Each row is a point on a tangle of strands that fork and nearly touch. The rows are in no order.
Two points are linked if the straight distance between their rows is under 60.2. Some points are linked to none.
Goru: [  5 -19  13 -28   4 -16  -2   0   1  10  -3   3  -9 -24   3  -1  -9 -11
  22   9  17  18  11   4  22 -18   4  11  19]
kur: [-19 -21 -20 -12 -12  16 -25  15 -14  -9 -10 -20 -14 -11  -5   9 -22  -9
  -2  25  20   8  11 -23   1   0  32   8   1]
Bubi: [  6 -20  -7  27  14 -12  -6  13  -6  13  -8  -1   0  19 -18   2 -13  23
 -25   9 -18   1  -1   5 -10  22 -20 -28   7]
tinud: [  0 -21  23 -20 -12  10  -3   0  -5  12   4   1  -8  -1  20  25  -5 -30
   3   0  11   6   8 -12  11  -2 -18  24  15]
zukiz: [ 22  -2  -5 -11   5 -10   9  -7 -13  10 -42   1 -13  -1 -33 -34  15  21
   5  -4  -2  19  26  27  16   5   3 -16  -6]
vogi: [-16  -2  -6  -1  21  20 -15   1  -3 -24   2   2  18  -9  19   2 -16 -25
   2   1  18  -6  -3 -40 -10  -1   1  14 -22]
Nivib: [ 38   0  -6  18  10 -18   4   7  12  18   1  -5   7 -25  -4 -27  -1  20
  20  20   3  10 -27  10 -16 -16  19 -23  30]
ter: [ -9  14 -10 -16 -10  -6  18 -21 -13  -7 -36   4   0  10 -24 -15  23   1
  30 -11  16 -13  20  17  25   8  -2 -16 -19]
Zenot: [ 13   8  12  -6  -9  -2  20  15   9 -12   0  -6   2   7  -3  -5   1   1
 -23 -20 -17 -22  16 -15 -23  13 -32  10 -10]
lutos: [ 27  -6  14 -10  -5  11   7  14   9  -2   9 -13   3 -10  20  -8   3 -26
  -3 -10  18 -15  -2 -31 -18   3 -21  21   8]
bam: [-15   1  21 -10  13 -22  10   6  -6  -2   7  22  27  -1  -2   9 -13   6
  -3  -4 -22 -15  26   4  22   5 -34  12 -17]
fanum: [ 10 -16   8 -19   7  -7  -3  -6 -17  18 -27   7 -11 -30 -15  -5  -7 -10
  13   6  18  32  26  10  27  -9   7   5  13]
zepar: [  6 -29  34  -8  -7  13 -10   8   3   2  -3   2  -9 -20  26  19  -6 -28
 -26  -5 -18  28   8 -27  26  -8  -7  26 -27]
Mises: [-24  21   8 -23  -6 -22  13  14   0 -18 -13   3  17  -5 -15  -6  -6  21
  18   4 -25  -6  36   6  18  -2   0   0 -17]
sodef: [-23  17  -8  13 -11 -15  10 -11  10  -6  -1   5   5  24 -18   2  22  24
   1  -6 -25 -18   6  22   8   2   0 -23 -24]
tefur: [-20  18  -7  -7 -16  -7  -6 -13   6  -5  -3  -1 -22   5   4  11  28   1
  12  -7  -6  21  -1  14   1  -7  12   2  11]
zor: [ -2   5  -5  11 -18  -7  12   8   1  -3   3   5  -6  26 -11   7  -2  14
  -6   3  -9 -22 -10   8 -13  19 -26 -18  15]
Fipoz: [-10 -33  -6 -10 -19   0  -7  -4  -7  16  -1   7  -3   9 -21  14 -19  -5
   0  19  19  -6  10   9  25  -4   9  -9   5]
ziz: [-14  17  -2 -21 -22 -15   8   1   6 -11 -19 -14 -27  -5 -11  -5  15   9
  12   8  -8  28   9  15   3  -7  36  -2   8]
supid: [  7  45   7   6   1  -7  18  10  17  -9  20   9   8  -6   4   8  13  18
  15  -3 -37 -30 -19  10 -36   0  -6   5  -3]
Fus: [  5  -3  -4  -2 -22  10 -10   9  18   2  21 -17 -12   7  18   6  13 -14
  -7  16   7 -15 -23  -2 -16   0  14   4  26]
Pob: [ 25 -17   4  15 -10   2  19   0  -9  22  -3   9   8  30  -5   2 -28   5
  -7  10   9 -30 -18  -1  -4  24 -34 -19  33]
notos: [-17   7   7  -7   5  -7  -2  13  -5 -21   2  -2  -3  -2  -7   6  -4  15
 -23  -4 -31   8  28  -5   1   5 -13   9 -24]
mopep: [ 24 -20  15  25  41 -13 -11  -5  13  16   3   9  13 -15  25  -9   1 -14
 -15 -12  -4  -6 -16  -9  -1 -10  -5   4  12]
Fegi: [ -3 -12  -1   5 -10  -1   3 -22  -2  22   2  13   0  29  -7  12  -6  -4
  13   6  21  -5 -10  29  15   9 -14 -16  31]
tiz: [ 14 -18  -9  16  -3  -2  -4 -18   5  26  -2   9   2  18 -16  -4 -11   0
  10  19  27   2 -19  25   7   8  -2 -32  29]
kun: [ 27  -9 -16   8  -1   8  -8 -10   4  19 -10  -5 -17   2 -17 -18   2  -4
  -3   7  21  33   0  27  -6   4  24 -20  16]
maf: [ 27  15  -7   5   8 -25  15   5  18  10  -4  -7  -3 -17 -11 -26  17  30
  18  12 -17  20 -29  13 -19 -11  14 -28  32]
vad: [ -4   7  -1  11  22 -25   7  -1  -8  10 -15  16   2   4  -9   1   7  38
  18   3  -9   8  -3  19   0   4 -16 -27  20]
Mub: [ -7   8  -6  13  -4   7   5 -11   4  -5  14   7  16  10   6   7   7  -7
  -3 -26   6 -37  -9 -12 -15   3 -19   2  -6]
zuf: [ 12   6 -19  -9 -11  13   7  -9 -11  -5  -8 -12 -11   2  15  -4   9  -4
  17   1  35  18 -11 -23 -31  16  -7 -11  24]
saz: [ -4  30   8 -23 -18  10   7 -16  -3 -22   7   1  -1 -18  16  -2  19 -27
  11 -11  -5  22   7  -7   9 -19  20  26 -11]
Pabir: [  7 -13   1  14  17 -35   4  16   5  19 -11   7   4   0 -20  -6  -7  42
   7  19 -22  14  -4  23  -3   3  -6 -30  22]
Fipa: [-15  19  -6   4   8 -22  13   0  -6   1  -1  14  15   3  -7   9   2  19
  31   4   4 -18  -9   5  -2   3 -19 -20  16]
lav: [  3   9   9 -19  -8  -9   7  24   2 -24   3 -13   8  -5 -10  -8  -4  16
 -22  -5 -27 -11  25 -14 -16  10 -22   9 -24]
marem: [-21  11   4 -11 -29  16  -7 -17   1  -5  13   0   1   3  14   9  17 -24
   8  -4  13 -21  -8   3  12 -12  16  21  -6]
ribo: [  1  16  36 -14 -21  30  -5   4   0 -15  25   1   5 -16  21  13  -6 -17
 -30   4 -39  18   8 -11  24  -7   5  42 -43]
Mera: [  3  28   5  21  -1 -20  23  14   8  -2  16  11  15   2  -7  12   3  33
  11   8 -28 -37 -17  12 -28   1 -16  -6   3]
paz: [-23  -4 -13  -2   6   3  -8 -11 -16  -6  -7   9  22  -5 -23 -10 -11  -1
   1  -4   5  -1  26  -3  30 -11  19  -4 -44]
mov: [ -3  23  -4 -31 -22   5   1   6  -4 -33   9 -18  12 -19   2 -20 -10 -12
   6  16 -12  -7   8 -14  18 -17  43  23 -25]
zuk: [ 32 -11 -18  35  39   2  -3   2 -18  13 -21   1  -1  -8  -8 -26  -8  23
 -12 -14  11  22  -8 -11 -32  13 -26 -23   3]
tokin: [  3   3  19 -36 -26  -4   0   7  -5  -4 -10 -11 -26 -22  -1   7   4  -9
  -1  14 -17  33  20  -2  15 -19  15  22  11]
duk: [-31   3  -2   4  16   1 -17  -5  -2  -5  19  18  23  -8   9  11 -14  -8
   9   1  -3  -6   2  -9  20 -21  15   9 -25]
lape: [ 34 -34  29   5  -1  -1   1  22  28  17   9  -9   0  -2  21   0  -4 -24
 -35  -5 -12 -29  -1 -24   5   2 -17  15   6]
Bas: [-13  -9   1 -32 -25   5   2   4 -31 -16 -31   7  -1  -6 -17   6 -15   4
  -2   5   4   4  35 -13  20   5 -10   3  -9]
Piz: [  2 -19  -8  34  35 -12 -12 -21  -4  22 -12  18   5  16  -8  -1   8  14
  -5 -12   8   7  -8  25  10   2  -6 -26   8]
Bifi: [-39  -7   4   5   9  15 -20  -1  -9 -17   9  13  18   2  14  26 -17 -20
  -9 -11  -5   2  15 -21  16  -8  -2  17 -31]
kug: [  4  27  -8 -22 -17  -3  30 -18 -11 -13 -26   2 -17   4  -6 -19  28   3
  22 -16  10   2   7   7   4   7  -9  -9  -3]
Bug: [-25  -3 -17  25  36   6 -23 -13 -15  -7  -8  13  15  -6   2  -7   0  -6
  -1 -20  10  14   1 -15  -4 -11   4  -5 -26]
boser: [ 22 -21  -7  20   4  -3   6   1   5  14   6   6  29   5  -2 -11 -14  -7
   1   1  19 -45 -13 -11   2   0  -7  -7  -6]
bim: [-23  28  21 -27   6 -11  11  16  -3 -13  16  15  27 -10  -7   9 -14  11
  21   6 -22 -13  27   8  16   0 -10  11 -13]
tose: [-20  21  13  11  27 -23  -3  -3  12  -9  14   6  -4   3  14  18  12  14
  -9 -18 -38  18   9  12  -4 -13  -1   4  -8]
Kebu: [-26   5 -18  10  18   5 -14  -8 -13  -1   1  16   7  -4   0   7  -1  -4
  34   2  32  17 -14  -6  -8  -2  10 -17  13]
nuvo: [-12  16 -10 -10 -15  -2   2  -4   3 -19   3 -10  11  -6  -6 -12  -2  -6
  -3   2 -19   4  12  -5  18 -21  45   9 -31]
sis: [-21 -11  15  -2  20  12 -11   4  -6 -19  12   9  19 -11  19   9 -19 -15
 -21  -8 -16   3  13 -27  20  -5 -12  19 -46]
kulo: [ 36  -1   0  22  12  -8   9   1   7  17   7   8   7 -23   7 -18  -7   8
  27  22  15  -2 -40   4 -18 -14   0 -21  42]
bita: [ 18 -30  20   2   6   5 -13   2  22   9  10  -4   4 -26  17  -6  -5 -31
  -3   8  16  -3  -6  -7  25 -21  18  11  -2]
nudu: [  0   6  16  14   4 -19   7  24  10   4  22   7  19   8  -7  28 -16  19
  -6   4 -25 -43  -7   5 -23  11 -30   4   1]
faz: [-17  -9  -1 -13 -31  19 -10  -1  -1  -1   8  -7  15  -2  -2   5 -13 -10
  -5   6   7 -32  10 -10  25 -11  19  16 -35]
safus: [ 31  -7   6  13  -2 -13  23  -5  -2  23  -4  12  19   9  -8  -8 -20  11
  15  14   7 -22 -24   2  -2  11 -27 -27  36]
Ferup: [-22  34   8 -19  -1   3   4 -14  13 -13  28   3   3 -15  27   5  16 -22
  21  -2 -12  21  -5   1  12 -28  39  23  -5]
rekad: [  1 -14   4 -12  15  -5  -4 -16 -24   7 -29  10   2 -17 -11 -12  -1  -4
   7  -6  12  21  28   4  23  -9  -6  -1  -6]
kuza: [-12  19 -16  -8 -22   0   1  13  10 -14  10 -23   5  -2  -9  -6   4  14
   7  15   0 -30 -14  -7 -13  -4  19   4  -8]
Det: [  3 -20 -22   5 -18  28 -22  -1   4  13   5 -19 -14  19  -8   4 -22  -5
   2  39  28  17 -22   5  -8   7  31 -19  24]
Gekoz: [ 13 -36  -2  20   2  -1 -10  18   6  17  -1  -4  -2  19 -16   1 -22   1
 -32  13  -6 -10  -6  -5  -8  18 -14 -25  14]
ras: [ 27   7 -18  12  -1   2  -4 -14   6  13 -12  -8 -23  -4 -12 -30  19  -5
  17  10  22  35 -17  14 -15  -6  36 -23  23]
Maka: [  4  32 -15 -12  -4 -15  17  -6  -7 -15 -20  -4 -17  -2  -1 -14  23  14
  24  -9   6  16   1   1 -22  14 -10 -20   9]
nodu: [ 11  10  -8 -16  -7 -16  18  -3  -8  -2 -34  -8 -12  10 -31 -24  22  30
  10   3  -2   1   9  26   5  14  -9 -28 -11]
vun: [-11 -25   4  -4   7   3 -11  -4 -13   3  -7   4  11 -10  -5   8 -15 -13
  -5  -1  14   8  24 -11  17  -6 -11   6 -14]
kima: [  4  20 -21  16  20  -7  -2 -24  -7   2 -11   1 -14   7   6  -8  39  15
  12 -26   2  23 -18   1 -19   2  -4 -19  10]
gizos: [  0 -17  19 -30 -24  -2 -10   6   2   2  -6  -9 -14 -20   5  10   0 -15
  -2  16   2  17  16  -6  30 -18  17  14  11]
gabal: [ 14  -2  35 -14 -16   9  -4  -6  -1  -6   7   2   4 -21  15   4  -1 -13
 -33  -4 -31  21  18 -13  33 -17  -1  25 -43]
nivo: [ 17  12  -3   6  -9  -2  22   5  -5  -4   5  -1 -14  18  -2   4   6   9
 -14 -24  -9 -18  -1  -2 -25  20 -46   1   5]
kub: [-21  36  17 -12 -10  14   2  10   6 -23  36   7  16  -2  13  13   3  -2
  -9  -4 -38  -6   2  19   9  -7  13  32 -30]
ked: [ 21 -47  14  20   2  12  -9  33  16  22  -2 -11  -8  18   7  14 -24  -5
 -34  17  -9 -12  -8 -22  -3  26  -9  -2  16]
ruv: [  4 -27  11  17  47  -7 -19  -4 -12  13 -11   7  -7 -10   3  -1  -3   9
 -15 -13  -1  35  10   3   8  -3 -16   3   9]
moda: [ -6 -11   7 -13 -32  16  -9   9   5 -17  16 -14   6   6   3   8  -8  -6
 -21  11 -10 -37   9 -10  13  -5  10  19 -33]
Zapa: [ 21 -24   4  20  -5  19  23   9  -8  29  -8   0  -1  46   4  14 -26  -1
 -20  -4   9 -19 -13 -20  -7  35 -41 -14  36]
Ses: [  2 -34  -6  16  40   2  -9   6  -9  14 -14   2 -11   4   3  -2 -10   4
 -12  -4  17  26   3  -8  -9  10 -20 -10  16]
parot: [ -7   4  -9 -11 -18   0  12 -20 -11  -6 -22   5   7  11 -22 -16  17   7
   5 -16   7 -23  21  16  27   2  -5 -16 -34]
ralu: [ 34 -35   0   2 -24  22   4 -10   5  25   0  -8  -5  20   7  -1  -2 -23
 -12   1  35  -7 -12  -1   2  13   1  -5  25]
Fuvo: [ -6  -7   0 -12   0 -19  -1   7  -7  -3 -18  -4  -3  -8 -24 -14  -8  18
   1  14 -17  19  28  13  17  -9  18  -3  -8]
Vuri: [ -9  22  -7   2   4  -7   0  -7   2 -15  -2  -7   1  -2  -8 -14  21  -2
  -2  -9 -22  16   9   0   5 -12  32   3 -26]
bil: [-13  30   0 -39 -38  21  -2  15  -2 -23   4 -28 -13 -10   9  -3   9  -3
  10  11   3 -11  -7  -4 -18  -1  20  32   9]
Povop: [ 10 -45  17   7   5  13   1  41   7  19   1 -14  -4  20  12   7 -37  -6
 -22  24   6  -6  -5 -26  -6  25 -26  -1  31]
laba: [  4 -11 -12  28  18 -19  -9  17   4   7  -3  -1  -5  13 -20  -2 -13  32
 -14  18 -21  22 -11  14 -20  12  -3 -31  17]
Biruz: [-33  23 -19   5  12  -9   3  -4  -5  -4  -1  16   8   6  -7  14   1  15
  45   9   8   0 -10   2  -8  -5   0 -20  11]
Fik: [-39  23  17   0   7   5   2  -8  -1  -8  19  25  11   5  10  33   7  -7
   5 -21 -30   2  14  12  14 -11 -10  17 -21]
demik: [ 16  -5 -16   1  21  10   3  -9 -10   1 -13   3   0 -18  14  -9   4 -21
  23   0  42  28 -15 -35 -24   9 -10  -9  33]
Sizo: [ -6  37   4 -24  -3  -3  10 -10  -6 -25  -8   1 -13 -21  18  -4  18 -15
  21 -15   5  33   4 -14  -5 -12  11  16  13]
konir: [ -9  34  -5 -44 -30   6   2  11  -2 -28   0 -21  -8 -21   2 -13  -5  -9
  12  16  -4  -5   7  -8   4 -13  41  23  -4]
Mapi: [ 28 -14 -10  28  36  -8  -6   3 -10  21 -18   4   6  -4 -20 -32 -10  30
  -9  10   7  16  -8  12 -14   9 -10 -28   3]
vanov: [ 16  15  10 -25 -13   8  18   5   2 -15   7 -12 -12  -7  16   5   7 -17
   9 -14  11  -2  -1 -11 -25   5 -26  21  20]
gites: [ 40 -18   4  24  37 -14   3   2 -12  30 -21  11   6  -5  -7 -28 -19  32
   6  16   5   9 -18  17 -11   8 -21 -22  25]
legi: [-18  -1 -15  16  26  12 -22  -5   0 -21   5  10  11  -6  20   5   0 -20
  -1 -16  13  10  -8 -31 -13  -5   3   5 -22]
keve: [ 16   3  -3  17  -3   4  -4   3  17  -2  18  -8 -16   2  21  10  15 -12
  -6   0   3   4 -37  -9 -32   4  -4  -8  28]
manek: [  6 -33 -12  25  23   6 -17  -4  -9  24  -8   8  -4   6  -5   0 -17 -10
  -3   4  28  22   4   1  -1   7  -3 -10   9]
dutek: [-23  45   6  -9  -1   1   6  -3   8 -16  26  10  17   3   6   4  15  -4
   9 -12 -26 -19  -6  10  -3  -8  15  20 -25]
kovem: [ 15  19  -6  -3  -6 -26  31  -5   0   0 -23   2   3  11 -21 -16  20  37
  20  10  -1 -16  -2  25   2  13 -23 -36   2]
desu: [-30 -24   0 -10 -15   8  -9   1 -17   9   0   9  10   5  -8  18 -27  -9
  14  13  25 -15  18  -4  27  -1  -4   6  -6]
bula: [-13   9  13  -5 -22  16  -8  21  12  -5  29 -16   6  13   5  28  -6   8
 -24   0 -19 -55  -8  17 -20  10   5  34 -22]
Baf: [ 13 -28 -11   2 -24  26  -9  -9   5  17  14 -16 -11  15   9   2  -9 -21
   1  25  40   0 -26  -3  -3  11  20  -5  25]
Ruf: [ -8  -5   2  -1 -15   8  13 -18  -6   3   5  12  17  15  -3   1   7 -12
  -9 -16  18 -39   7  -3  12   7 -26   7 -17]
valo: [-15 -33  -7  -3 -35  11 -16  -4   5  18  10 -15  -4  15  -7  13  -7  -7
  -5  23  15 -22  -4  19  21  -4  20  -4  11]
ronoz: [ -9  -8  -1 -25 -12  -6  -8  20 -12 -14 -21 -10 -18 -15 -30  -2  -8  11
  -6  17 -15  28  32   1  13  -5  22  -1  -3]
segu: [-10   2 -17  -9 -17   2   1   2  -4 -18 -16 -21 -24  10 -14   2  14   9
 -11  -4   2  17  14  -9 -15   7   2  -7  -2]
liru: [-14  19  16 -41 -23  -1   3  11   1 -19  10  -6 -22 -13   6  18   6 -11
   4  -1 -10  14  14  -6  -3 -10   4  29  10]
tirar: [ 16   9 -24  19  32   7  -5 -22 -17   0 -21   2 -21   1  -4 -23  20  17
   5 -22  18  48  -8   4 -26  13 -12 -14  12]
viruv: [ 11  15   7 -22   1  -3  11  -2   2 -10  -1  -2 -16 -23  15  -5  12 -18
  12 -12  13  22   2 -10  -9  -5  -6  16  19]
gom: [ 13  -6  14  12  11 -19   6  32  20   6  18  -1  25  -4  -1   2 -24   8
 -16  12 -17 -50  -4 -11  -7   0 -17   3  -1]
teb: [ -3  19  -9 -29 -30  -9   9  -2   7 -18 -19 -24 -17 -20 -18 -19  -1  -2
  15  21  -1   8  18   0  11 -10  51  11   2]
zaka: [-24  21  20   6  24 -15   3  -8  -1  -8  15  21 -10   9  13  27   9   6
  -9 -32 -36  10  14  15   0   1 -24  16 -11]
sozib: [-11  37  24 -20 -14  22  -3   8  -8 -26  31   6  17 -11  16  12  -4  -9
 -22   5 -44   3   9  -1  21  -4  18  35 -44]
pokov: [ -1  14 -10 -14  25 -22   5 -13 -19   9 -39   7   3 -25 -23 -33   6  12
  37   2  13  18  15  28  31 -11  27  -5  -8]
tinid: [  4 -16   1   0 -41  10 -10  -3  15  11  23 -15 -15  25   8  20   7  -9
 -12  17  12 -35 -21  14   4   1  11   7  23]
gageb: [-25   9  -2  -1  11  17 -14 -28 -19 -10 -15  17  10 -21  11  -1  -7 -26
   8  -9  15  28  16 -13  26 -17  27   4 -39]
Tezi: [  2  43  13   1  -5   5  17  19  21 -23  31  -4  11   0   0  13  13  19
  -1  -8 -38 -34 -20  17 -43   7   4  23  -8]
sen: [ 44 -14   6  26  16 -12  21  -8  -5  28 -10  14  14  -3  -3 -21 -19  20
  11  14   8  -5 -27   3 -12   9 -37 -25  38]
dabeg: [ 24 -42  30  10   4  11 -15  -6  14  20  -1   4 -13 -11  23  10   5 -21
 -31 -10  -2  15  -1 -20  26 -14  -2  22 -16]
bop: [-17  16 -16  20   5   5  -2 -19  -4 -12  12   8   5  16  11   9  22  -2
 -13 -31   3 -16  -3  -5 -14   7 -19  -5 -16]
mogi: [ 14 -33  15  20  51 -10 -14  -6   4  19   1   8   7 -19  17  -3   1  -7
 -18 -16   2  18 -10   4   9  -9  -9  14  11]
nar: [ 31  -5 -26  38  38  10 -15  -7 -12  15 -21  -4 -17   3  -5 -25   4  11
 -16 -13  10  39 -10   1 -36  15  -7 -20   6]
votat: [ -5  16  -1 -12 -25   2  -2 -17   6   1  15  -1 -19   6  14  13  30 -16
  10 -14   4   6  -6  14   5  -8   6   9  12]
zupil: [-19   4 -16  10   4  -2   6 -18  -6  -6  -9  13  24   7 -22 -19   2  12
   8 -14   6 -21  11   6  23  -1   5 -14 -37]
Geri: [ 15  -1   3  -8  17 -18  -1   3 -17   9 -30  -6 -10 -23 -31 -33  -2  17
   0   7 -13  32  37  24  23 -11  21  -2 -16]
gobez: [-19  -8  -4  -9 -18  17 -11 -14 -23  -6  -1   1  18 -12 -11   5 -26 -18
   4   7  15 -14  24  -7  38 -17  30   8 -44]
Rigi: [-12 -10 -22 -16  -4  20 -19  23  -9 -18  -5 -27  -4  -3   2   0 -22  -5
   3  29  28 -10  -7 -26 -10   8  19   5  -3]
zonur: [ -9   5 -13  28  15  -4 -10 -22   0  -3  -1  10   5  13  -1  -3  23   6
 -23 -29  -2  -7   0   3   2   2  -9  -7 -17]
Ronar: [-22  27   9 -42 -27  13  -3  28  -7 -27   4 -20 -19 -10  15  17  -5  -7
   3  12 -10   0   8  -9 -19  -3   6  39  12]
vibi: [-11   5   8  12  21 -13 -10   5  11  -4  13  -2 -11  -4  12   9  14   1
 -16 -10 -23  21  -3  -3 -11 -11   1   1   5]
lov: [ -3  22 -10   3  14  -9  16 -32  -5  -1  -8   9 -33  20   8   4  30  11
   5 -31   0  21  -5  18  -4   4 -25  -8   8]
zuli: [  6 -24   7   6 -14  21  16  16  -8  13   1  -7  -6  37   6  22 -21  -2
 -14 -12   5 -19  -1 -23 -15  36 -50   3  26]
timem: [  2   2   1   8   5  -4  -4  -4   6  -1  13   0 -24   7  17  22  16  -5
  -3 -14  -1  20 -20   0 -16  -1 -10  -6  30]
Gop: [ 21 -18 -21  19  -7  12  -7  -8  -1  26  -8  -3 -10  10 -27 -16  -8  -2
   6  22  33  14  -5  25  -1   5  25 -32  10]
Sagiz: [  7   0  -8  -5  -2  -4  20 -26  -7   4   0  -1 -51  24  10  10  21   3
 -12 -31   4  21  -3  15  -6  19 -31 -11  16]
gudir: [ 18 -25  22   6   4  -8  -9  27  23   4  17  -7   7  -7  18   7 -14 -12
 -29   4 -14 -39  -3 -19   0   0  -3  15  -2]
popud: [ 33 -20 -12  16  29  15   3   1  -3  16  -9  -4  -3 -12   8 -19 -10 -10
   2  -3  35  36 -14 -26 -32  15  -8 -12  30]
raf: [  0  10  20  -1   9 -12  14   6  -4  -7  10  16  34   6  -1   0  -7   0
 -12 -21 -13 -36  18   2  10   4 -37  14 -20]
gebor: [ 24  26 -11   3 -10 -11  11 -11  10   6 -11 -13 -15 -11   1 -30  30  10
  24   3   6  16 -26   8 -15 -10  19 -26  24]
nozur: [-37  34  -7   7 -10 -12  11 -17  14 -12   3   9   8  22  -7   4  23  15
   5 -20 -32  -3   3  22  14   0  18  -2 -33]
keso: [ -4 -29 -15  27  32   3 -20 -22 -14  26 -10  24  -5  11  -4   7  -9  -7
   7  -4  25  25   1  24  11   1   2 -18  14]
sobu: [-17  37   4  -1  -1  -4   5  -3  25 -13  30  -1  12  -9  16  -5  22  -9
  15  -4 -27  -2 -18   5  -3 -18  37  19 -11]
Boz: [-34  19   7   3  14  -7  -4 -15   7  -8  22  25  18  -6  12  18   4 -10
  25 -12 -15   1  -2  12  23 -23   8  16  -8]
mose: [-21   3  12  -1  28   1  -7  15  -2 -24  10  10  20  -3   9   3 -12   5
 -27  -8 -31   8  23 -15  -2   2 -24  16 -28]
dedo: [  9  -9 -13  28  27 -10 -11 -21 -13  10 -15   4  -5   7 -14 -12  16  19
 -17 -22   0  19   1  19  -3  10  -3 -13 -10]
tik: [-15  10  -3   2 -15 -24   8  -2  12   7  -1  -1   2  19 -18  -4  14  22
  11   4 -15 -16   2  30  16   0  12 -16  -2]
dala: [ 19 -23   2  -5 -21  11  -7  -4  12   3  -2  -9  -8  -3  -6  -7  14 -19
 -24  -4   2  -3  10  -6  14  -9   7   3 -15]
Kat: [ 31 -13  -1  17  13   5   8  -2   7  24   5   6  13 -14  13 -11 -13 -11
  21  12  28  -4 -35  -7 -14  -3 -10 -18  32]
tiro: [ -3  28 -24  -8  -9   5   7  -9  -9 -21  -4  -3  -4   4   1   1  14   8
  21   0  20  14 -11 -10 -26  11  -5 -17  14]
zosa: [-21  33 -13   6   6  -3  -5 -21  16 -15   7  -6  10  -4   9 -17  26  -6
  14 -13 -14   8 -11  -6  -5 -17  36   2 -22]
Lerez: [ -9 -30 -17  -2 -23  22 -24  10  -2   7  -4 -20 -24   9 -12  10 -22 -10
 -10  27  24  20  -1  -3  -6   7  25  -9  12]
lapi: [ 32 -28  -7 -13 -13   2  -5  21   2   5 -14 -22 -18 -20 -22 -23 -11  -5
 -13  22  16  16  17  -6  -3  -3  27  -8  -2]
zoto: [ -3 -23   6   1  -5  16  -3  31   3   9   9  -9 -13  24  11  21 -27  -2
 -12  12  -3 -16   1 -19 -21  29 -38   9  23]
zal: [-22 -10 -24  11  23   5 -18  -6 -13  -2  -4   9   6  -4  -7   8 -10 -10
  18   0  25  15   1  -3  -2 -10  22 -11 -10]
kisil: [  1  23  12  -5 -11  20  -1  27  20 -12  34 -12   6   2   2  20   2  11
 -12  -2 -31 -45 -17  21 -37   8   5  37 -12]
zaro: [-22  14   3 -17 -16 -24  10  12  15  -5   4 -10   6   4 -20  -1  -4  22
  10  17 -20 -19  11  17  10  -7  14  -4  -7]
kesa: [-25  37   0  10   1  -1  11 -10  12 -10  18  10   6  19   7  13  27   7
   5 -25 -31 -16  -8  23  -8  -3  10  10 -19]
mazam: [-23  -5  -3  -2 -24  19 -13  14   9  -6  24 -20   2  19   4  23  -8   7
 -28   7  -7 -43  -3   7   0   1  11  22 -19]
pesut: [ 34 -46  32   7  -3   4   5   6  16  32  -1   4  -2  -3  23  13  -4 -26
 -30 -10   2 -16   4 -12  27   1 -10  21   6]
kepe: [ 23 -22   0  -6   7  10   3  14   7   1  -2  -3  16 -13  15 -14  -7 -17
   4   0  24 -11  -4 -38 -15   6 -12   6   0]
mife: [ -9  -8   8  -3 -29  10   3 -14   1  10  13   6   8  14   7  16   8 -17
  -3 -13  10 -34  11   9  18  -5  -6  11  -5]
fuzo: [-17   2 -14  -3   8  13 -17  25  -1 -28   2 -11  10 -14  16   3 -20 -14
   7  12  20  -7 -11 -38 -22   0   3  16  -8]
sedem: [ 28 -23   4  30  42  -1 -10 -10  11  26   3   6  11 -11  30  -1  -7 -13
   0  -3  26   5 -34 -12  -7  -1  -4  -8  33]
gobuk: [  8  17 -10   3 -24 -11  22   3   7  -2  -4  -1  -1  18 -16  -7   7  31
  16  18  -2 -33 -19  19 -15  13 -19 -30  18]

Follow the links from the first point to the second, and from the first to the third. Name the last point that the two ways share.
Sizo / raf / rekad -> sobu
viruv / teb / Mera -> sobu
tik / konir / kisil -> dutek
marem / tinid / Mises -> konir
nuvo / Mub / Fus -> konir
Mises / sozib / vanov -> dutek

A fork is a point with three links. Follow the links from the first point to the second and name the forks in between, in order.
Goru / nuvo -> konir
gudir / nuvo -> dutek sobu
nuvo / zaro -> sobu dutek
mife / saz -> konir sobu
Mises / sozib -> dutek
Sizo / Mub -> sobu konir
tokin / sozib -> konir sobu dutek

A fork is a point with three links, a tip a point with one. Leave the first point through the second and follow the links. Name the first fork or tip that comes.
kesa / nozur -> raf
Fipa / Biruz -> ralu
mopep / mogi -> konir
kisil / Tezi -> dutek
parot / ter -> popud
duk / Bifi -> ronoz
zoto / zuli -> Sagiz
keso / manek -> Fegi
